The views of a scene show one set of named points, each view turned or mirrored, and shifted as a whole, with a little noise and some points left out.
In the rows, zero is written as 128.

Scene 1
View 1
K_171: [116 143  74  94  93 100 109 161 112  99 114  77  91 112  95 147  86 131
 125 155 133 135 135 101 103 117 122 130  98 149 121 146 114  76]
K_983: [124 167  80 118 119  99 169 178 137 144 135  92 109 111  80 145 109 134
 180 142 106 141 167 128 134 134  97 127 155 177 153 126 133  78]
K_690: [131 124 113 119 146 135 142 148 166 188 142 104 123 115  77 119 152 163
 134 137 102 100 155 161 160 168 129 114 127  90  95 136 128 120]
K_434: [104  96 105 161 135 142  86 121 203 176 107  97 141 114  67 159 172 146
  87 123 129  56 129 146  93 147 132 147  93  77 101 127 111 107]
K_325: [143 155 115  85 136 113 168 155 130 184 153 108 120 132  91  87 124 187
 162 159  83 143 148 154 185 165 113 107 164 126 109 151 142 119]
K_755: [119 147 110  89 108 111 106 138 141 124 108 103 105 127 119  95 117 140
  96 155  75 114 119 104 131 137 118 132 120 117 124 164 108 118]
K_454: [129 142 112  88 119 134 121 165 139 126 117  96  88 107 115 110 115 109
 117 142  86 111 153 113 146 139 124 119 105 113 113 150 106 119]
K_957: [115 194  81 113 115  65 177 170 156 131 146 128 139 139  91 102 125 162
 161 132  65 130 163 124 146 150 112 139 174 195 157 128 138 113]
K_927: [116 119 103 122 125 122 109 136 162 155 120  94 117 117  86 132 142 154
 102 144 109  98 130 134 125 147 130 126 108  88 104 149 116 103]
K_156: [148 125 135  95 142 180 131 157 135 199 115  86 108 105  89 122 113 121
 172 148 130 117 160 150 147 139  97 121 130 130 105 125 130 114]
K_908: [114 135  63 128 111 114 129 173 139 133 133  84 125 112  54 179 106 141
 163 128 179 111 169 141  96 129 131 138 100 171 107 102 134  80]
K_307: [110 144  73 112  98 101 112 162 132 106 114  85 107 115  86 153  99 129
 128 143 136 119 142 108  96 120 122 141 104 158 127 133 118  81]
K_124: [136 127 118 101 137 139 132 142 143 186 132  94 117 120  85 114 130 164
 140 155 109 120 139 150 153 154 114 117 133 103 101 146 130 110]
K_462: [121 128  95 109 114 128 109 150 138 144 117  87 114 116  84 142 112 142
 128 146 139 111 140 128 113 133 124 132 104 129 105 134 121  96]
K_571: [131  99 100  88 119 128  97 129 111 161 130  72 101 123  81 131 112 193
 106 175 152 128 109 146 134 145 137 108  92  68  67 168 125  88]
K_326: [124 154  99  94 113 108 131 152 134 135 125 100 112 126 100 111 112 148
 133 151  96 126 139 119 135 138 115 130 131 144 125 145 123 108]
K_465: [120 100  82 138 124 137 112 145 137 171 115  53 100  96  54 194 118 144
 143 155 173 121 134 145  95 127 107 124 102 102 111 134 124  48]
K_537: [113 143 111 155 142 108 147 125 200 198 121 108 148 125  76 128 172 163
 132 138  67 100 130 144 128 156  91 142 172 118 157 138 128  97]
K_765: [125 115  94 115 130 117 125 143 145 162 135  85 106 114  75 138 134 171
 116 153 119 117 133 145 140 153 132 109 111  80  95 154 122  90]
K_85: [117 129  81 138 129 101 147 154 157 158 137  82 107 106  67 160 141 154
 134 145 109 119 146 142 132 150 117 114 130 101 127 144 123  69]
K_738: [105 184  80 123 103  66 148 152 155 121 120 110 130 134  97 119 121 148
 138 145  67 132 133 102 114 131  94 151 167 186 177 141 126  88]
K_420: [143 123 129  99 145 150 138 135 138 211 129  87 116 121  85 110 131 171
 151 164 109 129 130 158 160 155 101 113 148  97 105 151 136 105]
K_631: [132 127 113  85 124 124 117 136 130 157 129  94 103 124 101 101 122 171
 108 164  97 124 123 134 155 154 127 111 118  85  94 168 120 113]
K_582: [112 112  88 108 110 113  88 140 143 117 120  89 102 116  91 135 125 154
  77 147 123  97 124 120 116 141 152 123  75  79  85 157 106 102]
K_81: [111 157  92 130 123  89 147 146 173 154 135 116 141 132  81 118 146 167
 130 134  82 108 144 136 133 154 118 138 151 141 137 134 130 109]
K_72: [107 113  80 132 112 119  96 144 154 133 115  82 117 111  71 166 126 144
 110 140 151  95 134 129  91 131 135 137  87 112 103 132 116  84]
K_271: [128 118 135 115 135 161  99 119 163 198 101  96 133 125  90 116 138 148
 124 150 117  96 120 141 118 141 100 143 130 111 112 137 124 118]
K_581: [117 126  81  99 107 118 105 161 129 111 128  92 104 115  86 139 106 142
 111 139 144 105 149 125 118 136 151 125  78 120  84 137 116 106]
View 2
K_581: [167 132 144 150 123 168 131 122 102 180 102 124 170 159 108 121 129 128
  97 147 115  68 124 131 142  98 127  79 131 154 124 104  97 122]
K_957: [ 82 157 104 140 125  88 102 187 109 157 149 156 145 155 138 146 158 129
  95  84  98  32  97 147 162 105 138 109  94  30 140 105 100 106]
K_124: [158 139 114 120 130 144 133 135 138 147 104 118 141 114 120 131 170 144
 119 116 102  69 127 137 158 138  95 117 119 121 167 138 135 106]
K_571: [207  96 124 139 131 186 144 125 127 179  77 109 180 125 115 113 144 144
 114 136 137  67 128 138 156 115  83 137 134 174 159 141 126 109]
K_927: [167 132 118 116 122 167 122 117 119 156  92 119 152 121  94 144 146 130
 118 119 119  75 139 137 150 122 115 101 123 137 131 135  94  78]
K_420: [163 134 106 115 131 139 134 136 145 142 106 117 134 100 125 131 182 148
 128 109 103  74 126 138 162 154  85 137 118 119 179 150 151 111]
K_326: [146 131 122 136 113 131 127 151 103 168 130 125 151 143 123 143 156 130
 109 107 106  54 120 148 148 113 120 118 115  97 128 108 110 124]
K_325: [124 135 113 127 132 113 133 171 144 144 113 119 148 121 150 133 180 154
 107 105  87  37 122 144 163 123  83 138 105  76 190 133 156 109]
K_454: [150 130 151 122 100 143 142 120  95 162 121 102 137 137 114 153 160 125
 112 131  79  62 156 141 127 111 122 103 118 118 117 103 116 124]
K_755: [171 118 128 119  95 151 139 143  92 166 126  99 152 134 106 169 156 131
 113 100 104  50 146 160 139 104 107 122 122 105 103 101  96 106]
K_631: [174 112 126 122 116 158 145 138 123 160  96  97 162 121 119 146 161 145
 113 119 106  51 147 148 151 112  83 133 123 125 149 128 127  97]
K_690: [137 153 116 110 137 146 124 124 149 134  86 119 138 112 114 133 163 144
 112 124  92  69 139 128 158 134 102  90 115 117 175 147 127  74]
K_983: [104 141 119 152 129  97 103 149  98 175 148 174 129 148 138 120 158 110
 116 116 108  67  96 128 148 132 164 124  97  74 139 125 113 146]
K_85: [131 124 117 132 136 139 104 117 117 167  95 154 145 124 118 122 147 115
 121 130 122  73 127 120 150 128 144 122 103 114 150 159 103  86]
K_738: [114 134  98 138 110 103  99 171  84 175 156 160 142 148 119 157 152 113
 113  72 125  46 100 155 153 112 154 132  98  46 102 109  75 111]
K_156: [159 161 124 123 126 135 137 120 133 141 130 124 111 114 122 122 183 138
 129 128  82  97 120 130 151 167 108 100 126 133 164 126 154 157]
K_465: [178 121 115 147 143 165 106  91 112 183  98 169 142 124 105  94 141 108
 136 146 148 112 104 112 153 155 151 118 122 175 143 162 104 130]
K_537: [125 155  75  98 131 125  94 138 135 131 113 148 119  98  98 159 167 125
 133  74 121  78 120 141 169 154 129 115 103  73 142 159  87  51]
K_271: [186 157  96 104 122 160 128 124 134 136 119 117 125 104  90 150 171 140
 133  93 115  95 119 148 163 159  99  99 136 134 136 130 111 104]
K_307: [155 129 129 157 119 146 114 131  81 192 132 153 156 163 111 123 132 110
 108 126 131  74 103 134 143 111 156 100 120 128 101 105  82 142]
K_81: [118 151  98 122 129 125 103 154 122 149 117 143 146 132 111 148 151 131
 106  92 112  55 113 143 163 119 128 100 106  74 138 129  90  73]
K_908: [137 160 122 167 148 144 101 124 108 181 121 180 150 165 115  88 129 116
 102 144 131  94  75 113 157 130 165  66 124 143 139 118  94 147]
K_72: [174 136 121 140 129 175 111 106 103 177  99 147 157 143  89 121 126 117
 116 133 140  92 115 127 150 122 144  82 130 160 115 128  76 104]
View 3
K_420: [162 129 117 178 158 160 124 126  66 109 152 146 163 113 112 141 166 153
 144 163 105 125 129  85 103 116 115 129 110 133 108 123 105 142]
K_325: [162 134 163 196 184 115 139 108  74 111 173 159 159 132 100 150 174 151
 142 162 126 140 111  82  93 103  99 135 104 114 104  95 127 146]
K_434: [146 120 107 138 160 138 138 125 123 123  55 100 163 111 161  72 164 145
 140 127  82 121 158  95 145 133 157 131 159 177 148 178  69  97]
K_307: [135  91 150 167 116  78 117 133 110 177  93 113 144 156 121 121 128 106
 108 129 141 137 137  59 117 131 138 189 166 125 116 133 104 136]
K_171: [134  93 139 174 105  80  99 132 100 185 101 130 145 154 123 135 116  98
 104 126 157 144 139  49 109 125 139 199 172 120 104 144 117 148]
K_581: [137 105 146 161 122  74  99 121 105 168  88 131 143 143 141 126 149 127
 132 124 123 134 147  62  98 100 150 166 173 129  99 165 116 113]
K_462: [141 101 133 163 124 105 113 132  95 158  98 120 147 139 127 125 145 127
 126 138 117 130 141  71 111 123 139 164 155 133 110 142  99 129]
K_537: [160 129 140 174 197 145 181 121 114 100 121 110 172 121 114  87 157 139
 122 154 119 138 121  98 156 155 111 144 111 157 166 102  83 140]
K_81: [150 123 169 179 190  97 165 110 117 126 115 120 158 143 116 104 159 130
 122 143 129 145 120  86 132 132 113 154 129 136 140 105 104 135]
K_690: [163 131 143 166 169 121 135 121 100 108 138 134 166 113 132 114 178 164
 158 148 100 128 131  90 111 103 129 123 124 141 129 136 109 105]
K_156: [159  97 123 174 113 141 121 152  58 147 152 109 152 105 110 144 165 161
 154 177  88 124 128  87  98 117 137 152 123 123 111 110 101 117]
K_957: [148 110 210 199 194  62 181 107 114 143 142 114 149 163  88 121 157 121
 111 154 150 159  97  81 125 133  96 179 120 110 138  58 119 146]
K_765: [155 131 125 160 148 119 108 121 106 119 123 154 167 129 138 120 152 138
 136 127 125 126 143  70 112 107 131 133 141 142 118 164 109 127]
K_124: [158 125 129 177 156 135 125 122  78 121 137 142 161 119 121 133 165 150
 144 154 108 131 131  82 103 112 124 137 124 133 111 131 109 131]
K_631: [152 138 123 190 170 130 114 102  76 127 122 166 162 114 137 137 159 137
 139 141 131 149 139  73  95 101 134 150 143 138  99 156 129 142]
K_271: [149 116 106 176 161 164 140 126  70 132  91 110 151 106 129 117 165 144
 138 163  86 135 141  97 118 135 139 149 137 151 116 134  86 133]
K_738: [140 106 177 199 178  85 172 114 113 155 116 110 152 157  97 112 129  97
  89 147 168 164 110  72 141 157 106 203 136 125 144  78 109 167]
K_582: [140 125 121 166 146 101 101 106 110 150  73 148 157 125 162 113 147 123
 130 113 130 145 158  65 110 103 159 162 179 152 108 194 118 121]
K_908: [137  76 165 131  90  66 111 156 122 167 103  95 138 180 106 116 141 125
 116 128 105  99 134  63 117 127 124 152 153 115 118 122  78 110]
K_326: [145 112 153 192 157  98 134 115  87 155 119 131 151 135 117 134 147 123
 123 149 139 154 125  72 107 122 128 180 143 124 113 116 122 145]
K_571: [144 135 100 161 135 136  75 113  81 125 102 177 155 138 140 143 148 129
 129 121 118 116 157  61  89  98 131 126 154 137  76 189 110 145]
K_755: [142 123 133 208 175 114 137  99  80 159  96 138 155 110 140 129 145 118
 125 147 148 176 136  74 109 122 148 197 160 141 113 141 134 149]
K_465: [148  97  99 125  78 132  88 165 112 138 116 123 162 148 122 114 123 124
 115 124 116  91 151  58 128 136 131 140 147 140 127 163  71 130]
K_72: [138 102 123 144 118 101 109 134 119 153  74 114 151 145 142 102 137 121
 119 118 117 119 153  68 126 126 147 157 169 145 124 169  86 119]
K_927: [150 125 121 167 159 122 124 116 104 129  96 134 163 118 145 107 154 135
 136 132 119 138 145  79 121 119 144 150 151 152 125 163 105 124]
View 4
K_454: [ 90 107 152  92 122 158 141 125 124 129 104 121 102 128 152 132 122 118
 117 121 148 101 123 125 120 153 138 139 136 158 123 138 107 174]
K_581: [ 88 103 151  96 152 168 146 122 136 103 137 140 132 146 112 153 119 128
 155 134 156  88 118 113 142 145 103 156 114 156 131 145 147 174]
K_582: [114 112 152  80 143 182 140 124 140  81 113 154 124 137 119 160 118  95
 156 143 162  82 161 107 143 148 121 141 117 163 129 147 159 174]
K_927: [120 119 155 117 113 164 130 114 152  96 116 162 102 134 118 144 133  96
 151 140 144  99 161 113 132 141 131 121 114 157 132 139 133 158]
K_755: [ 96  84 136  84 110 180 141 109 114 125 112 134  86 116 143 138 142 101
 118 111 154 114 159 125 152 150 138 124 140 173 119 132 124 174]
K_124: [121 124 148 137 102 153 118 112 158 125 139 158 100 139 137 144 149 121
 127 124 131 126 136 130 124 127 135 114 110 142 101 159 111 137]
K_326: [ 92  87 135 114 109 170 143  97 127 145 134 137 100 120 129 134 151 126
 131 110 139 116 119 133 152 143 123 130 127 158 119 130 114 158]
K_307: [ 80  78 143 108 128 179 152 117 114 128 150 148 121 122 103 121 132 136
 174 131 129  99 106 130 150 155  98 162 119 172 153 110 144 181]
K_765: [137 129 150 118 117 168 128 113 164 109 125 167 126 129 124 154 138 106
 154 141 133 100 138 121 132 139 132 126 107 145 111 153 136 142]
K_465: [132 127 163 136 115 174 116 152 146  99 166 194 140 134 106 118 123 133
 201 166  92 109 117 134 107 143 107 158  90 161 144 138 157 159]
K_434: [114 136 179 150 109 143 119 123 166  51 117 182  82 156  87 134 120  80
 176 168 148  88 197  96 114 135 121 112  97 162 169 123 138 172]
K_81: [101  96 140 156  88 152 147  66 155 141 120 151  86 115 102 135 163 105
 147 118 139 105 133 119 161 138 125 102 116 148 137 107 101 142]
K_72: [103 108 160 119 131 169 136 128 140  87 143 169 122 140  94 134 122 114
 184 154 136  91 141 115 133 146 104 149 104 167 156 126 154 176]
K_690: [121 142 159 153 104 134 123  99 179 117 116 155  99 145 124 153 141 109
 130 134 141 105 137 114 118 128 138 104 106 130 111 152  98 131]
K_420: [134 131 146 144  90 154 103 115 161 132 147 167  94 136 147 140 157 123
 120 122 118 143 140 140 117 121 142 105 107 139  89 168 108 127]
K_325: [120 114 129 145  92 151 128  77 164 169 136 142 100 124 143 157 172 131
 104  98 133 132 108 136 148 124 139 101 119 127  75 160  88 112]
K_571: [146 124 140  88 137 193 115 135 154  93 153 177 140 141 134 170 137 115
 149 138 139 117 154 125 139 128 121 138 102 152  88 188 170 143]
K_983: [ 87  85 139 155  89 157 149  92 129 179 147 145 113 105 115 105 156 151
 160 117 100 114  64 146 141 151 114 142 118 151 140  99  95 150]
K_271: [106 116 159 143  93 150 103 127 143  97 149 167  65 151 126 126 144 108
 131 132 133 139 183 126 117 125 130 107 110 162 129 147 120 162]
K_85: [133 123 151 141  98 163 138 102 161 131 120 170 126 112 113 130 142 112
 174 145 112  93 109 126 129 147 129 129 107 146 133 120 120 139]
K_631: [129 116 137  96 117 176 125 111 147 120 122 150 108 130 149 160 145 105
 118 118 148 116 151 126 140 135 140 117 121 149  91 167 129 144]
K_462: [ 98 105 153 117 126 165 130 127 135 112 148 154 115 141 117 134 130 130
 155 134 133 108 127 127 131 141 111 146 111 160 132 141 137 167]
K_171: [ 89  74 136  83 133 195 152 128 105 133 150 144 134 115 120 127 131 138
 167 127 127 104 101 136 151 158 103 170 124 174 136 123 151 182]

In a view up to two points have been moved. Name them for each view, in the order of its rows, or write none.
view 1: K_983
view 2: none
view 3: K_307
view 4: K_462

Scene 2
View 1
K_450: [118 113 150  77  94 140 120 143 129 164 135 109 122 140  92 124 120 152
  97 104 128 143 156 143 111 119 158 107  71 154 112 131 146 159]
K_206: [140 109 146  92 121  74  89 184 118 155 139  93 151 127 102 100 140  73
 153 102 104 174 165 113 143  87 102 106 133 127  89 110 100 170]
K_971: [101 107 105 112 103 113 104 139 138 144 148 103 105 125 111 142 118 125
 105 122 138 154 164 138 119 120 140 124 133 132 130 110 147 175]
K_822: [144 111 178  62 105 114  79 171 133 187 135 106 109 128  91 102 142 119
  89  97 122 183 159 127 154 130 125 115 115 142  82 143 104 173]
K_241: [107 129 145  92  83 108 113 110 133 185 123 105 111 102 100 136 119 114
 114 135 145 181 170 117 125 134 124 103 163 136 134 131 154 167]
K_147: [101 122 131  78  77 128 116 137 159 177 138  95  90 101 106 132 109 148
 100 124 145 180 167 143 113 157 147 109 115 144 132 133 163 169]
K_423: [123 100  94 135 141  65  84 133 109 122 157 126 160 160 106 131 138  55
 126 119 114 145 156 110 142  61 112 113 149 110  99  86 120 179]
K_280: [121 104 138 106 106 104 109 175 113 140 134  88 126 127 105 129 134 114
 142 106 120 142 169 131 118  92 119 126 135 138 118 111 118 162]
K_26: [129 107 131  89 106  95  99 155 137 154 148 110 133 136  98 120 130 106
 111 111 120 167 158 133 133 107 124 108 112 126  97 119 129 171]
K_398: [100 111 115  92  96 111 104 190 157 156 145  64  93  88 124 117 111 133
 142 107 129 182 175 143 110 145 140 121 118 145 132 110 141 176]
K_179: [130 112 162 101 119 105 109 173  95 150 125  92 149 137 100 113 138 102
 153  96 109 137 165 116 122  76 125 113 121 148 108 110 106 159]
K_192: [123  97  81 135 136  65  79 106 118 123 167 146 154 173  99 144 137  58
  91 130 122 148 148 117 149  68 113 113 150  97  94  94 130 184]
K_132: [ 89 116 111 106  95 136 118 121 140 155 142 103 101 122 110 144 106 147
 100 122 146 147 163 140 103 133 163 117 111 146 142 115 167 171]
K_223: [108 107 102 116 121 103  87 121 129 146 155 121 119 144 107 136 124 102
  90 121 132 155 156 126 135 109 142 118 131 126 113 105 142 183]
K_329: [128  85  88 112 118  82  84 143 140 121 171 130 131 164 100 142 138  94
  81 119 121 151 151 144 142  93 117 125 123 104  90 107 128 179]
K_733: [135 113 181  71  89 125 113 160 117 174 123 103 123 131  87 120 138 136
 111 104 125 154 162 132 127 113 124 113 112 147 105 140 120 155]
K_781: [137 132 254  63  55 152 152 157  74 195  71  82 122 109  75 134 145 166
 150 106 135 130 180 121 103 104 110 117 152 174 138 164 115 121]
K_789: [100 111 109 131 141 121 104 132  98 132 146 109 142 157 112 130 120 107
 124 104 122 117 156 117 114  76 166 117 102 149 124  87 137 176]
K_885: [113 108 130 120 102 119 114  90 101 141 135 139 133 165  89 161 133 119
  83 129 140 120 155 126 123  86 134 119 143 128 122 120 148 161]
K_197: [157  72 155 123 125  94  75 163  72 109 142 133 131 193  82 154 182  94
  80 103 117 104 156 129 164  46  83 163 180 110  83 122  69 162]
View 2
K_789: [135 133 168 140 100 180 164  93 156 107 167 112 120 139 143 100 129 122
 126 123 150 174 121 149 130 163  97  96 143 128 114 102 112 130]
K_329: [115 142 151 117  91 164 187 107 109 107 145 103 119 134 138  82 160 129
 112 106 162 142 163 134  87 130 101 130 115 129  69 110 171 124]
K_179: [109 144 173 121 109 161 150 110 138 100 158  83 125 139 148 136 129 142
 106 139 111 156 106  91 124 169 121 112 134 154 144 108 139 129]
K_781: [ 64 131 161 144 126 147 120 187 121 133 200 125 113 160 132 155  80 167
  59 167  65 168  48  40 113 115 153 118 140 144 202 129 108 163]
K_241: [ 54 152 154 165 104 156 150 170 122  95 155 134 123 165 119  75 102 153
  95 122 124 149 147 121  92 138 123 146 105 138 155 138 107 152]
K_147: [ 84 156 152 186 109 137 188 151 104  82 162 156  97 180 118  74  98 162
  96 127 131 132 130 128  90 121  88 143 126 123 162 153 117 165]
K_822: [ 90 151 154 148  88 130 178 130  85  71 148 117 124 142 129 140 146 181
 118 106 110 152 111  92  94 118 126 164 120 138 152 143 163 147]
K_192: [105 140 151 103  85 184 155 118 139 116 136  86 143 120 140  72 163 114
 127  88 170 160 183 150  95 153 122 126 101 139  57  94 155 110]
K_885: [102 122 141 130  98 178 148 151 138 141 178 130 122 138 128  82 124 125
 103 108 150 179 130 138  98 114 124 113 127 117  93 105 119 138]
K_450: [133 144 142 156 105 133 183 135 117  97 175 138  95 160 127 113 112 156
 111 112 128 154  88 119 110 113  95 120 152 117 149 135 130 156]
K_197: [ 90 102 171  79  89 202 148 101 101 149 173  84 147  99 154 145 187 127
  87 143 136 184 128  81  91 109 155 125 111 139  48  79 186 113]
K_733: [ 98 144 153 141 105 139 163 143 106  98 167 118 112 150 133 132 121 163
  99 127 107 153  94  85 103 121 124 134 133 135 155 132 144 149]
K_26: [106 155 153 132  99 144 175 126 114  90 146 103 117 148 134 104 136 149
 111 111 131 137 135 112  99 142 108 134 122 140 126 127 154 135]
K_280: [ 97 143 175 134 114 168 165 110 124 103 160  99 116 150 145 112 125 137
  89 155 123 141 123  97 111 156 108 116 127 146 132 115 142 136]
K_971: [ 94 143 164 160 107 168 181 120 118 100 163 135 110 160 130  74 120 137
  98 136 149 143 146 137  97 138  90 128 123 125 118 127 125 146]
View 3
K_781: [ 77  62 142 197  72  76 120 142 132 140 115 112 139  99 121  74 176 181
 125  92 124 100 117 204  45  48 144 131 157 104 173  92 127 128]
K_179: [121 101 142 142 111 114 106 131 137 150 106 121 110 110 138 108 135 114
 132 105 141 128 109 180 116 110 135 128 122 101 116 116 127  65]
K_280: [124  92 134 128 123 111 124 129 144 127 128 114 112 121 138 108 150 121
 104 116 118 114 103 172 136 112 132 134 111 100 114 121 131  76]
K_423: [152 108 155 118 163 155 118 131 129 141 120 139 126 135 152 123 130  85
 111 129 143  91 135 115 157 141 116 136  88  95  70 144 123  28]
K_885: [134  88 166 123 150 124 120 125 121 108 151 153 140 131 127  95 175 135
 144 126 121  73 160 126 110 113 126 149  92  96  85 144 126 112]
K_197: [157 111 226 135 183 112 124 126 184 172 167 105 143  97 164 129 147  96
 129 151 147  69 126 165  78 116  97 111 108  87  77 149 105  39]
K_132: [112  83 113 100 123 111 131 111 123  67 147 152 121 145 119  90 180 146
 129 121  84 117 121 143 150 106 153 165  91 116 106 133 144 143]
K_450: [115 100 144 120 100 105 116  93 124  94 136 147 118 125 132 106 172 141
 148 111 120 150 119 168 129 101 140 149 115 123 109 125 134 161]
K_26: [123 106 149 131 120 129 128 100 131 115 127 136 129 135 156 125 152 114
 103 123 131 134 112 144 150 107 124 140 111 125 103 127 126 100]
K_192: [157 112 172 112 176 162 124 119 127 127 137 152 140 145 156 127 143  87
 112 140 142  83 151  95 157 140 107 141  79 102  56 154 120  48]
K_241: [ 92  78 118 152 118 132 145 119 120  89 121 152 153 152 142  92 170 146
  89 122  99  95 123 118 129  74 145 161 109 134 129 121 132 106]
K_789: [136 102 129  93 142 124 100 128 125 116 124 151 101 125 117  98 145 110
 167 114 120 116 130 153 139 139 147 150  87  93  83 141 137  79]
K_971: [121  88 126 105 138 119 137 115 137  86 147 138 124 143 136 104 168 129
 107 129  92 108 113 140 154 110 140 155  93 114 102 136 137 108]
K_398: [104  87  93 109 110 110 143 111 146  83 129 123 110 143 141 106 158 131
  82 121  79 141  74 167 173  98 153 154 107 129 128 118 143 101]
K_147: [ 95  83 113 123 106 114 145  96 128  65 140 147 136 151 139  99 182 152
  97 123  85 134 104 142 152  80 148 164 108 140 128 121 141 153]
K_822: [101 118 165 151 112 122 133  78 153 118 125 141 149 130 173 128 151 116
 114 130 131 159  91 157 114  71 132 143 130 159 123 123 121 115]
K_206: [121 112 143 151 118 139 122 118 140 150  98 120 125 126 166 128 123  94
  90 116 146 135  97 152 145 107 123 128 122 122 113 117 122  40]
K_223: [129 103 143 107 151 136 129 108 134  96 140 154 133 144 143 111 158 112
 123 135 111 109 125 121 148 116 136 156  88 121  86 144 132  92]
K_733: [105  98 155 152 101 106 124 102 138 122 128 130 135 119 149 111 162 137
 121 115 128 135 109 170 107  81 132 139 129 127 127 116 126 124]
View 4
K_885: [136 138  92 107 138  85 152  95 166 142 144 152  94 103 127 121 117 126
 145 127 138 160 141 133 126 136 126 105 120 145 121 128  90 140]
K_423: [134 150  96 110 139 118 118 148 181 120 105 169  60 110 148 149  90 145
 145 158 154 155  78 152 139 110 105 113 109 165 140 149 153 170]
K_280: [131 118 125 102 112 108 138 138 159 115 130 148 111 115 123 159 114  96
 124 135 180 146 131 127 163 125 143 151  95 168 128 156 140 154]
K_789: [133 144 120 106 125 136 140 111 167 146 124 162 124 106 111 114 120 129
 133 131 169 173 104 147 137 126  97 146  95 160 104 129 130 166]
K_781: [142 113 129 140  94  60 151 139 125 131 200 152 141 128 124 162 143  79
 131 117 188 121 238  69 165 153 184 220  96 158 145 157  75  99]
K_398: [140  66 142  63 121 127 150 112 142  91 117 139 148 112 119 169 149  78
  99 133 165 132 136 136 153 122 168 160 105 163 104 141 170 174]
K_822: [113 134 138 102 105 129 142 142 115 106 156 127 107 136 105 187 147  85
 131 141 111  87 148 136 129 131 160 154 133 156 151 143 146 135]
K_329: [113 141 113  86 125 118 143 120 164 111 107 132  70 114 118 154 109 111
 138 142 128 143  86 160 136 120 128  73 122 158 132 147 142 164]
K_179: [127 144 132 125 102 119 128 157 151 126 139 160 110 127 124 156 119 111
 133 140 182 143 134 123 157 124 127 178  91 170 140 160 136 146]
K_147: [139  67 133  64 130 108 166  83 124  94 133 134 146 117 119 156 172  90
 113 125 130 127 165 132 124 131 176 144 128 148 105 127 133 155]
K_26: [121 125 131  96 112 120 143 131 138 102 122 141  99 129 122 163 138 111
 133 141 138 131 124 141 133 121 145 131 119 160 135 151 142 155]
K_206: [126 136 129 116 110 126 118 176 146  99 121 160  83 135 139 185 116 116
 135 158 160 119 113 134 149 111 138 167 106 174 156 168 168 156]
K_223: [135 121 107  84 143 121 144 105 160 122 123 150 102 104 123 144 125 119
 130 141 129 141 110 152 125 124 128 114 125 150 117 124 142 165]
K_733: [120 128 138 110 100 107 149 131 127 116 156 135 117 131 110 164 145  91
 132 128 145 119 165 119 142 135 158 161 115 157 141 150 118 129]
K_241: [159  78 103  88 150  91 145 103 139 101 142 163 118 111 151 162 150 114
 124 142 133 122 170 119 122 125 170 155 131 147 125 128 130 148]
K_132: [142  84 125  69 134 112 166  72 146 119 127 141 149 104 113 126 157 102
 116 119 147 157 147 138 128 134 147 132 116 147  91 121 121 163]
K_197: [108 196  84 133 114  88 126 164 193 158 165 131  39 100 111 173  43  84
 147 140 154 125 104 134 178 139 120  85 103 161 164 155 114 125]
K_450: [115 123 150  95  98 122 165  96 122 121 140 129 140 131  93 132 167 100
 132 116 140 143 156 133 127 137 143 146 114 153 114 139 107 143]
K_971: [141  94 113  73 139 109 155  92 159 115 124 142 123  99 122 144 130  98
 116 129 148 147 129 142 140 130 147 119 114 152 104 128 136 166]

In a view up to two points have been moved. Name them for each view, in the order of its rows, or write none.
view 1: K_822, K_398
view 2: none
view 3: K_179
view 4: K_971
